Each row is a point on a tangle of strands that fork and nearly touch. The rows are in no order.
(in the rows, 128 means zero)
Two points are linked if the straight distance between their rows is under 65.8. Some points are linked to none.
pubo: [143 129 106  85 125 150 131 122 117 128 133 133  60  94]
baze: [120  88 153 103 118 129 115 166 150 120 111 102  94 136]
monep: [143  46 169 162 107 124 112  96 151 137 112 140  74 134]
Nalib: [152 134 104  61 126 173 140 132 122 140 140 119  72  90]
boziz: [143 182 111 172 158  90 106 106  80 118 125 155 176 114]
dis: [168 151  60  84 129 134 150 110 120 130 149 141 105 107]
dolam: [114 100 161 177 102 129 122  67 160 127 131 144  87 132]
tor: [121 125  68  82 127 125 150 132 166 123 159 116 145 141]
ger: [132 195 123 191 153 108 105  84  81 131 117 153 175 124]
tuzed: [189 166  79 124 131  88 133 124  88  94 124 151 163 113]
pinam: [105 126  87 125 134  84 118 105 152 108 156 141 138 132]
Lavim: [184 158  65  97 124 118 149 104 106 117 141 157 117 107]
fiv: [ 92 156 135 183 163  93  88 146  91 134 119 131 155 108]
Pav: [183 156  72  79 122 131 181 152  94 111 123 130 185 126]
Zekor: [128 151  81  94 128  94 140 149 103 107 143 125 170 136]
Noti: [110  95 191 210 107 127 109 110 132 136 119 128  98 119]
pilaf: [122 162 141 164 115 117 115 108  93 121 126 151  94 108]
Lofa: [146  85 110  86 131 151 125 117 185 147 131 113  75 128]
Volo: [125 152 104  77 129 153 186 174 115 116 139 135 192 148]
ruv: [166 155  65  67 121 152 171 136 117 136 145 125 132 117]
bef: [ 97  89 135 114 157  72 101 144 163 107 129  94 179 162]
Rever: [193 159  63  75 115 137 177 142  99 120 131 133 158 120]
pap: [107  75 155 153 145  75  78 139 153 125 108 114 143 153]
Kesok: [112  87 187 216 106 126 111  68 156 153 120 126 135 157]
Gile: [ 96 113 190 227 115 146 115 113 119 156 116 120 124 119]
dar: [148  99 118  69 133 175 130 123 178 157 139 102  69 106]
tesu: [133 156 133 138 112 130 124  97  98 115 132 158  71 100]
Suro: [123 162 128 150 129  97 104 140  87 118 125 143 114 107]
Zegan: [112 166 156 187 109 130 121  88 102 136 128 147 109 116]
Pofi: [165 171  95 152 150  78 109 124  75 103 125 148 179 110]
fegi: [145 153 126  78 144 208 198 171 140 157 157 144 150 122]
mepo: [134 149 105  82 135 181 203 169 128 139 142 146 180 135]
rusu: [137  61 137 134 116 117 107 101 174 131 114 134  80 140]
tez: [145 138 138  64 146 213 173 154 157 164 157 118 123 118]
Naza: [105 119 150 173 112 115 113  84 153 124 133 148  97 131]
Bivo: [186 167  74 123 124 101 132 107  96  95 131 163 141 110]
mep: [148 148 120  53 132 187 157 160 116 138 132 113  94 109]
ret: [109 158 128 155 143  86  96 152  88 123 126 130 142 114]
samo: [109 134 124  81 125 137 145 181 138 109 136 112 149 152]
Renem: [140  72 116 108 125 132 115 109 182 136 128 124  73 138]
Davag: [133 142 133  63 128 184 159 180 119 129 128 115 110 127]
pil: [ 75 129 172 227 141 138 101 118 114 154 111 125 146 121]
zesak: [ 78 132 161 203 156 108  90 130 118 140 114 128 145 118]
todi: [ 96 119 126  86 137 138 152 176 151 108 139 114 188 168]
nupel: [123 142 130  76 122 151 147 186 123 118 129 113 130 142]
bomuv: [150 117 130  59 142 198 152 139 171 164 145  98  97 114]
Birir: [141 141 120 108 116 138 128 101 104 118 134 150  59  94]
rimub: [ 96 104 130  90 147 118 141 166 165 106 137 106 195 174]
mifi: [103  82 163 182 136  90  84 116 148 133 113 127 132 144]
bapu: [136  70 159  97 114 145 117 159 154 131 102 101  82 139]
gogib: [127  66 182 177 110 116 104 117 144 130 112 134  84 123]
togiz: [114 186 157 193 100 150 130  69  94 154 123 126 132 127]
Bop: [120 142 141 123 115 111 110 164  94 116 118 124  94 108]
Borip: [108 193 138 205 151 130 108  92  82 146 111 142 165 123]
kab: [ 97 175 166 204  96 162 133  72 100 163 117 104 134 131]
Val: [111 122 154 108 117 124 111 185 119 114 111 106 102 126]
Pib: [ 97  95 119 100 151  86 119 144 165 105 141 100 183 164]
vof: [122  80 180 198  98 128 116  62 161 141 121 141 113 156]
Kuvit: [129  69 130  93 133 112 111 144 180 129 112 111 139 180]
povad: [148 151  88  78 122 128 185 162  96 108 124 132 208 140]
Pudo: [100  81 148 138 160  67  83 140 156 124 118  99 166 154]
zun: [100 108 148 172 125  97  99 111 150 119 126 134 113 130]

A fork is a point with three links, a tip a point with one. Leave the first point through the second and follow the links. Name the first fork or tip that comes.
zun / Naza: Kesok
pilaf / Zegan: kab
kab / togiz: pilaf
bapu / baze: Suro
Pofi / boziz: Borip

A fork is a point with three links. Follow the links from the first point to the second and name the forks in between, in order.
pil / tesu: Suro > pilaf
kab / Suro: pilaf
zesak / Val: Suro
tesu / Bop: pilaf > Suro
